Points on a hilly landscape, in no order, each with its height.
From any point a ball rolls to the lowest of the 5 points nearest to it. It stops when none of these is lower. Distance is the straight distance between rows; heights are no part of it.
z_267: [133 183 146 148  75  77 157 176 133 133 116 160 115 136  74 127 128 147
 108 116  95]  height 213
z_805: [167  84 138 132 183  97 105 131 116 113 167 203 131 116 237 133 133 183
 143 177 150]  height 52
z_690: [166 192  86 119 107 117  78 100 124 117 182  98 165 161 140 142 176 162
 167 151 148]  height 537
z_573: [107  92 114 115 165 174 149 114 127 127  84 104  94 111 126 119 101  70
 113 115 126]  height 62
z_311: [152  74 149 133 168 118 121 119 108 109 160 193 136  90 219 114 125 177
 145 170 152]  height 435
z_996: [ 73  68 121  93 170 169 108 133 140 138  72  93  90 111 142 141  88  67
  87 116 132]  height 258
z_687: [ 84 117 134 132 144 133 135 153 175 151 109 103  97 150  87 180 120  96
  89  74 102]  height 212
z_691: [140 144 118 129 108 136 113  96 106 132 185 109 167 135 148 106 148 135
 163 139 159]  height 335
z_222: [157 160  91 126 118 139  96  84 115 122 188 109 173 153 169 132 158 159
 169 149 155]  height 434
z_490: [119 112 120 133 138 162 156 111 113 136 130 106 116 130 105 105 120  69
 133 112 125]  height 328
z_961: [108  96 120 121 156 165 148 119 128 137  97  99  94 126 117 128 112  63
 118 102 124]  height 100
z_441: [129 188 147 149  76  83 159 182 140 134  98 161 112 134  76 141 124 162
  96 109  94]  height 193
z_643: [137  76 141 138 148 153 150 106  99 111 131 159 144  79 172  89 119 148
 154 162 159]  height 329
z_759: [172 200  92 117  99  78  70 118 122 114 165 108 148 172 120 133 173 175
 155 159 130]  height 622
z_923: [131  90 132 138 139 170 162  99  91 119 129 137 136  96 148  82 115 119
 153 141 151]  height 360
z_966: [135 106 124 130 136 152 130  92 103 126 166 141 169 114 186 102 128 161
 162 158 168]  height 363
z_730: [118  84 121 115 165 179 146 108 116 123  86 109 101 107 129 109 105  73
 119 121 126]  height 79
z_987: [185  89 128 128 193  90  94 120 110 116 164 200 129 130 238 138 136 178
 135 172 147]  height 231
z_105: [144  71 152 136 159 130 142 117 107 105 138 186 131  82 193 103 123 167
 151 170 154]  height 316
z_362: [167 141  86 129 139 154 110  83 120 124 177 131 174 145 209 140 145 182
 159 151 156]  height 529
z_785: [114 104 122 128 155 164 154 117 122 135 108 100 108 131 109 116 111  66
 124 102 123]  height 153
z_181: [125 111 132 135 122 160 149  99  95 124 145 120 148 112 139  88 119 112
 157 136 150]  height 111
z_387: [ 74 107 134 121 150 138 127 152 171 151 108  96  96 150  94 187 117  94
  89  75 104]  height 296
z_52: [137  91 132 132 142 154 134  98  99 122 156 156 155  98 194 100 123 169
 157 162 164]  height 442
z_556: [ 97 116 128 132 142 135 146 139 162 145 119 103  97 155  88 169 122  86
 100  76 100]  height 294
z_675: [ 74  84 119  98 170 165 121 128 143 144  87  91  83 132 136 145  91  63
  94 102 127]  height 105
z_124: [175 106 100 131 169 134 113  89 112 127 166 165 166 136 235 134 130 193
 145 157 157]  height 371
z_206: [155 192 123 126  75  45  88 150 119 135 154 128 141 161 105 116 145 166
 139 147 118]  height 378
z_621: [130 150 135 144  98 105 154 146 135 142 146 132 120 149  69 130 129 100
 120 101  97]  height 433
z_48: [119  96 121 126 151 174 154 109 109 129 107 110 112 113 120 108 113  79
 129 120 132]  height 134
z_349: [144 171 123 126  88  87  95 119 121 130 182 114 154 159 107 107 160 134
 156 138 133]  height 382
z_855: [142 181 136 139  70  61 119 158 125 137 146 142 133 153  89 112 135 146
 129 134 111]  height 287
z_734: [ 81  58 126  87 179 167  97 128 142 128  53 105  88  86 159 129  86  74
  85 130 136]  height 412
z_170: [116 165 144 145 103 110 158 175 166 131  99 147 106 139  67 168 125 137
  86  91  87]  height 149
z_50: [127 102 126 132 132 166 159 109 104 130 130 114 125 113 117  91 115  84
 143 123 135]  height 359
z_985: [150 179 105 126  96 107  85 107 118 122 187 101 164 157 132 121 167 149
 164 146 148]  height 466
z_34: [127 112 128 132 129 154 160 112 111 133 140 109 125 126 106 102 125  77
 142 114 133]  height 491
z_121: [133  73 139 133 158 173 158 108 102 106 101 146 127  80 150  88 117 118
 149 149 146]  height 63
z_127: [147  70 156 139 162 132 146 122 109  96 136 192 122  67 187  99 120 156
 148 169 145]  height 299
z_364: [106 177 155 132  99 129 152 190 168 131  53 136 114 127  78 185 127 171
  71  99 100]  height 267
z_939: [103 136 138 142 126 118 149 160 169 142 103 121 100 151  71 178 127 109
  89  74  88]  height 112
z_297: [ 92  93 117 110 165 168 130 128 136 146  95  92  90 129 122 135 105  64
  99  99 121]  height 152
z_56: [134 144 123 128  95 129 118 105 104 133 183 111 165 137 126  95 145 122
 166 137 148]  height 330
z_874: [132  70 132 121 170 171 145 111 113 107  71 137 104  80 138 104 105 100
 127 140 133]  height 181
z_7: [139 162 120 125  97 115 102 106 109 126 187 101 166 147 128 108 160 134
 163 140 149]  height 392
z_991: [129 135 132 141 101 131 141 117 109 136 169 114 141 135  97  97 136  95
 149 124 134]  height 327
z_100: [ 95 168 155 126 105 134 139 195 175 127  40 126 121 132  86 187 130 173
  74  99 100]  height 531
z_220: [111 182 147 142  93 114 164 185 160 129  72 150 111 133  77 167 129 160
  86 104  95]  height 67
z_606: [124 186 147 147  84  96 165 183 149 134  88 163 106 130  75 151 126 160
  93 113  92]  height 183
z_539: [155 151  90 125 128 151 101  82 111 124 184 117 176 146 191 132 151 172
 161 153 157]  height 458
z_495: [133 152 135 139  93 107 129 123 110 136 173 117 143 143  94 101 143 108
 147 125 130]  height 315
z_326: [129 111 123 130 120 156 132  96  98 126 169 129 165 114 161  94 130 139
 164 147 158]  height 301
z_233: [124  66 130 104 184 173 128 115 132 106  50 119  99  79 149 117  98  87
 110 134 132]  height 254
z_148: [161 180  99 120 106 115  79 100 119 120 188 101 165 161 143 136 174 158
 167 148 145]  height 524
z_844: [149 106 114 129 152 146 118  88 111 132 169 153 166 118 221 124 129 185
 155 160 163]  height 421
z_995: [110 165 145 143 104 117 154 178 169 134  75 139 112 137  72 181 129 149
  82  91  86]  height 151
z_163: [148 179 117 123  87  80  83 125 120 127 181 110 156 161 110 118 159 150
 155 146 136]  height 361
z_761: [143 160 106 123 109 132 101  90 112 123 188 108 171 146 156 121 160 152
 166 149 157]  height 374
z_501: [128 127 129 142 115 134 156 123 119 141 151 112 121 143  85 110 128  80
 136 104 119]  height 437
z_66: [149 130 105 129 134 156 112  81 108 127 177 129 177 134 198 125 139 173
 162 151 169]  height 405
z_618: [133  94 131 134 135 159 144  99  94 119 152 142 156 100 171  92 120 144
 159 152 162]  height 414
z_951: [146 184 124 130  74  65  94 137 121 131 171 121 147 159 103 110 148 144
 145 141 124]  height 107
z_342: [130  86 134 130 157 176 157 100 106 115  95 124 114  90 133  92 112  94
 141 132 137]  height 248
z_506: [139  69 150 137 158 154 149 109 105  98 120 176 127  71 172  91 117 143
 146 160 146]  height 257
z_202: [ 86 166 168 119 102 141 131 195 179 129  33 121 125 131  89 195 129 174
  72  99 111]  height 796
z_328: [123  59 139 104 190 164 119 119 140  94  45 125  96  64 149 118 103  94
 110 142 129]  height 520
z_421: [100  60 141  88 190 156  91 128 151 105  35 120  98  68 156 129  86  83
  93 143 137]  height 469
z_324: [145  65 141 126 175 164 154 118 121  91  77 156 105  62 156 107 112 120
 135 154 132]  height 334
z_402: [138  63 143 120 188 165 140 112 128  90  58 143 104  62 146 109 109 105
 124 144 132]  height 404
z_32: [156 204 114 120  82  45  78 146 120 134 147 125 138 166 109 122 151 179
 141 158 118]  height 484
z_128: [167  91 122 126 181 113 114 103 110 124 162 187 147 121 234 133 127 195
 145 168 155]  height 280
z_537: [170 210 101 115  90  53  69 127 124 124 153 111 142 173 119 130 162 183
 151 163 117]  height 657
z_714: [130 151 136 142  98 109 144 133 124 137 160 122 129 148  79 110 136  99
 137 116 116]  height 284
z_293: [148  90 128 129 154 140 125 102 106 125 157 171 157 105 212 111 121 183
 154 161 160]  height 419
z_20: [ 79  93 119 113 160 158 130 135 154 155 103  92  89 141 115 164 108  71
  95  91 114]  height 279
z_697: [129 171 138 151  89  89 159 165 147 133 116 145 115 142  66 140 128 133
 102 100  94]  height 353
z_49: [ 78 148 156 120 109 127 123 185 191 136  57 118 126 134  86 203 132 165
  70  91 100]  height 426
z_477: [112 112 122 135 139 145 153 132 140 143 123 109 102 141  92 140 116  69
 116  91 109]  height 268
z_391: [123 136 130 141 119 124 155 131 138 143 136 116 114 147  78 127 130  78
 120  96 105]  height 411
z_665: [ 95  62 131  95 180 167 109 123 141 123  53 106  98  87 156 125  87  80
  96 128 131]  height 423
z_186: [135 185 141 141  69  60 134 165 123 137 140 154 129 147  81 116 132 153
 119 131 111]  height 242
z_365: [164 193  96 121  97  90  77 108 123 124 180 100 156 169 127 136 171 161
 167 152 131]  height 550
z_244: [102  79 118 103 175 174 131 118 131 128  73  98  94 108 136 127  98  67
 108 117 130]  height 87
z_511: [141 140 104 127 117 148 109  92 108 129 185 112 177 138 172 113 148 152
 169 151 160]  height 362
z_351: [136 170 141 140  84  78 124 145 123 134 165 137 138 150  80 109 135 120
 135 122 117]  height 266
z_165: [127 132 128 135 109 140 137 103  98 128 168 111 154 128 123  90 136 110
 156 133 147]  height 282
z_261: [116  79 120 115 177 181 137 112 125 119  69 108  99  94 132 115 101  78
 117 124 132]  height 93
z_850: [118 153 137 147 108 112 161 162 159 139 122 133 107 145  64 152 125 113
  98  86  90]  height 168
z_245: [157  80 139 132 173 115 116 114 109 119 164 187 143 105 223 124 128 190
 148 172 155]  height 312
z_28: [161 199 111 119  90  65  75 132 121 128 163 112 149 167 114 123 162 163
 157 156 126]  height 530
z_371: [ 88 107 127 127 154 146 137 139 155 149 111  97  87 148 103 164 113  71
  97  84 107]  height 429
z_615: [147 197 129 125  66  45 100 159 114 143 144 146 132 155 105 116 137 170
 131 150 111]  height 457
z_834: [137 177 139 145  71  70 140 166 132 138 139 154 126 146  77 124 129 140
 118 121 101]  height 225
z_632: [143 177 132 132  74  71 115 139 118 131 167 128 142 153  92 107 143 130
 139 132 121]  height 310
z_413: [115 149 138 144 112 112 159 167 167 135 109 129 106 147  66 169 129 124
  90  81  90]  height 99
z_577: [ 95 144 143 136 115 120 145 173 187 139  87 127 114 145  73 197 130 134
  80  78  89]  height 126
z_471: [134 165 137 146  84  88 142 150 126 138 153 138 126 145  72 116 131 111
 128 116 109]  height 246
z_449: [ 62  91 131 112 155 144 120 150 164 160 108  95  88 149 113 181 111  81
  87  85 113]  height 377
z_354: [ 77 130 145 131 127 122 132 173 186 147  95 112 113 147  82 201 122 132
  79  75  90]  height 155

For each start below, name the point where the ball stops.
z_690 | z_181
z_501 | z_220
z_539 | z_181
z_495 | z_220
z_66 | z_181
z_148 | z_181
z_855 | z_220
